Each scene shows the same named points in several views. A view is turned or mirrored, and shifted as a whole, has a little noise and may leave points out.

Scene 1
View 1
(16): [  7  -6  14 -19 -48 -24  22   6 -15 -13 -38 -33  -1  20  40   1  -2  25
  15 -10 -69 -21 -30]
(231): [-39  10 -13 -21  13  -7   7  -9   4  -2   7  -5  36  18  10  18 -19  23
  20  -2 -22 -11 -35]
(135): [-31   3  -3 -11  16  -2  -4   1   6 -19 -15 -13  23   4  10   5 -15  20
  23  13 -27  -1 -39]
(204): [-28  -2   1 -30 -14 -16  10 -12   0   6   3 -16  37  21  15   6   4  23
  24   3 -17 -24 -30]
(117): [-29  -8  18 -20  -8  -9  -9  -4   5   2  -4 -18  23  17  -1 -15   5  21
  32  13 -10 -16 -27]
(25): [-12  -2   7 -17 -12 -18   6   9  -4 -11 -26 -13   1  21  16  -1 -18  24
  19  -7 -44 -11 -31]
(68): [-49   8  19  -2  17  -3 -20 -11  -4 -17  -4 -40  31  -2  -6 -20  -6   7
  25  33 -32  -3 -30]
(256): [-47  18  10  -5   7  13 -18 -13   0  -4  14 -35  30  12  -8  -7 -12  14
  25  14 -30  -7 -24]
(100): [-29  14  -5  -4  11   5  -2   1   0 -23 -17 -25  18   3  16  10 -23  18
  17   8 -50   0 -37]
(173): [-21  15 -17  -5  13  14   1   9   8 -21 -16  -7   9  12  19  23 -34  26
  17  -9 -47   4 -39]
(60): [-53  15   9 -15  -6   4  -6 -29  -5   4  27 -46  55   8   1  -3   8  11
  26  21 -24 -20 -24]
(180): [-43  25 -12 -14   2  21  -1 -17   5   7  29 -20  37  22   2  21 -18  22
  22  -8 -29 -12 -26]
(26): [-33   5  -6 -14  23 -17   1   6   1 -18 -19  -5  17  12   9   5 -30  21
  17   5 -34   0 -38]
(157): [-49   5 -20 -40  10 -26  19 -23   2  13  24   1  61  25  11  22  -6  25
  20   0  -3 -26 -33]
(105): [-35   9   2 -13   7  -4  -4  -4   0  -9  -5 -21  23  12   6  -1 -16  17
  20   7 -35  -7 -31]
(169): [-40  20  30   3 -12  12 -25 -10 -12  -2   9 -51  10  17 -14 -25 -13   9
  24   9 -52  -9 -14]
(103): [ -9 -15  -5 -25  -1 -17   9  13  11 -12 -32   8  10  18  21   8  -9  32
  27  -2 -16  -9 -42]
(80): [-23   0  11 -21 -15 -12   0  -2  -1   4  -3 -17  14  27   4  -5  -8  23
  25  -4 -28 -18 -24]
(136): [-13   7  14   9  -6  26 -19  12   6 -27 -29 -33  -7   2  10  -7 -14  19
  26  10 -52   6 -34]
View 2
(180): [ 23 -49  -2   8  38  -5   8  22  27  -5 -20 -20  52   0  10  31 -16   2
 -11   5 -15  15  37]
(157): [ -5 -61   8  13  20  10  -2  30  21   6 -59 -12  29  14   6  51   0 -21
  -9 -11 -36   3  32]
(117): [ -5  -6  -1  -4  22  24  -2  23  14   0 -13 -11  52  12  -2  12  15  -7
 -23  -7 -25  17   8]
(16): [ -8   3   2  -2  18 -53  -7  -2 -26 -30  -9 -18  38   8  18  -2  42 -24
 -57  22 -23  24  -7]
(136): [  9  25 -15   0  23 -25   5  10  11 -17  26  -8  47  -6   9  -6   0  -3
 -18   5   2  16   5]
(25): [ -2  -2  -2   5  18 -25   2  -4  -8 -13  -4  -3  30  11  15  11  25  -9
 -25   1 -21  18  10]
(256): [ 25 -24 -12   7  22  14  13  25  31  -4  -2 -15  56 -16  -4  21  -7   7
 -16  -2 -15  18  12]
(169): [ 36 -14 -14   1  22  12  19  11  19 -13  16 -17  68 -24  -5   7  12  21
 -37   7 -20  34  -2]
(204): [ -7 -31   5   1  24   3  -6  25   9  -5 -34 -18  44  13   4  24  14 -18
 -28  -1 -30  14  15]
(100): [ 13  -6 -15  14  14 -30   9  12  16 -14   1  -7  30 -12   8  17  -6  -9
 -11   2  -6   8  11]
(173): [ 11  -9 -11  14  26 -44   7   1  11 -12   2  -3  24   3  22  20 -12  -7
   0   1  -2   6  31]
(68): [ 18  -2 -21  10   1  20  13  29  32  -5   3  -9  47 -26 -13  17  -1  -1
 -16  -8 -16  14 -10]
(60): [ 19 -41  -8   5  18  23   4  45  35  -6 -26 -28  63 -19 -12  27  -4  -7
 -32   4 -25  16   3]
(135): [  2  -2 -11  11  14  -9   3  19  18  -4  -6  -3  30  -1   5  20  -5 -12
  -4  -8 -11   5  13]
(105): [ 10 -15  -8  10  16  -7   8  13  15  -7  -8  -7  37  -4   4  22   3  -4
 -15  -3 -18  14  13]
(103): [-24   6   2   2  22 -18  -9   6  -4  -4 -15   3  23  29  17  15  13 -23
  -8 -10 -17   4  21]
(80): [  1 -18   2  -1  26   1   2   9   2  -7 -13 -10  46  13   8  16  21  -3
 -28  -1 -27  21  14]
View 3
(103): [ 25 -35 -18  -4   6 -17  37  14  13  42   9 -13  17 -16  -4  -5   7   9
   9 -20  17  22  30]
(60): [ 26 -20  30  -2 -10  -7  18 -12 -10  23  10 -36   5   9  11 -10   1 -49
 -25  39 -22   1  51]
(231): [ 40 -11  -7  -9 -17  -9  27   2  13  26   6 -17   6 -17  -5   6   6 -16
 -15   7 -16  19  40]
(256): [ 35  -7  21  -3  -7 -17  17 -22 -15  28  15 -18   6  10   9  16  -5 -34
 -14  25  -7   9  49]
(16): [ -9 -40   6  -5  -6  17  36 -11  20  40  18 -26  29   4  16 -17 -15  -9
  12 -34  32  19 -14]
(136): [ 26 -11  -1  10   2 -17  18 -21 -14  48  29 -15  27  23  17  15 -12  -7
  23   0  36  25  25]
(68): [ 20 -10  17   0  -2 -24  16  -9 -22  38  21 -25   0  11  27  22  10 -29
  -3  34   8  -9  45]
(100): [ 30   0 -10   0 -19  -7  22  -9   4  37  22 -19  17   3  16  20   2 -14
   8   9  11  20  21]
(173): [ 44   6 -24  -1 -22  -6  23 -10  12  36  20  -9  22  -4   2  21  -4  -3
   9  -5  10  37  22]
(204): [ 21 -39  12  -8  -1  -4  32   3  10  27   2 -26   9 -10  -4 -20   0 -22
 -18   1 -11  11  38]
(117): [ 22 -38  19  -4  16 -23  28  -3  -9  36   6 -19   6   1   2  -6  -1 -18
  -9   4   5   4  50]
(26): [ 28  -7 -15  -9 -11 -15  28   2   7  35  14 -11   5 -15  10  26  10  -3
   1  -3   7  10  28]
(135): [ 33 -11 -10  -1  -8 -19  24   3  -1  39  17 -18  11  -4   9  12  10  -9
   4  11   8  15  37]
View 4
(204): [  5 -20   4   0  29  -2  -6   6   8  21  -9  16   5   9  16  -1  23   1
  30  -7  -3 -14   8]
(180): [ 22 -29  23 -11  -3   5  -4  -4  10  12  -4  15  27  38  26  -7   3  27
  25 -15 -19 -12  16]
(157): [  7 -15   2   0  36  -7 -19  -8  16  21  -1  17  25  34  42 -12  15  -8
   8   1  -3 -40  23]
(169): [ -3 -43  25 -10 -14  25   1  26   5  -5 -29  26  -6   1  -1   0 -17  39
  36 -47 -15   5 -14]
(80): [  2 -23   5   8   6   8  -1  14   6  17 -17   9   2   3   8   4   7   2
  38 -12  -4  -2   0]
(25): [ -6 -24   2  11   6   8  15  19  -1  21 -28   1  10   5  -3  21  -2  -5
  40   7   2  15  -1]
(60): [  3 -32  23 -25  29   5  -9   8   8   1 -11  40   3  15  20 -14  13  37
  13 -36 -13 -24   6]
(173): [ 10 -20  11   0 -11   4  33   1  -2  21 -28   3  37  33   6  20 -12  17
  22  20  -7  18  13]
(117): [  1 -10  -2   7  11   9   5   8   8  15 -24  20  -8 -11   8  -6  13  14
  23 -22  -3 -13   0]
(26): [ -8 -15   0   8   2   8  20   6   2  15 -37  10  26  19  11  14 -20   5
   9  11   1  -3   9]
(105): [ -3 -22   9  -2   6   8  11   9   3  11 -27  18  15  16  11   7  -8  18
  17  -7  -5  -4   5]
(136): [  4 -20  10  -2 -14  13  43  15  -8  15 -40  15   7  -3 -16  20  -5  36
  29  -5  -7  30  -6]
(256): [  5 -27  19 -11  -1  13   5   6   7   1 -25  29  10  16  15  -6  -9  38
  13 -31 -14 -12   3]
(135): [ -1 -11   2   0   7   5  26   3   1  16 -33  19  19  13   9   8  -5  20
   6   3  -3  -2  10]
(231): [  7 -17   6   0  11   1   4  -3   8  18 -16  13  27  31  24   1  -1   8
  14   4  -5 -16  17]
(103): [  3   0 -14  20  10  -1  26   2   2  33 -27  -1  13   0   5  14  12  -9
  26  20   6   5   9]

In a view up to two points have been moved. Name them for each view, in the order of its rows, or write -.
view 1 | (136)
view 2 | -
view 3 | (16)
view 4 | (169)
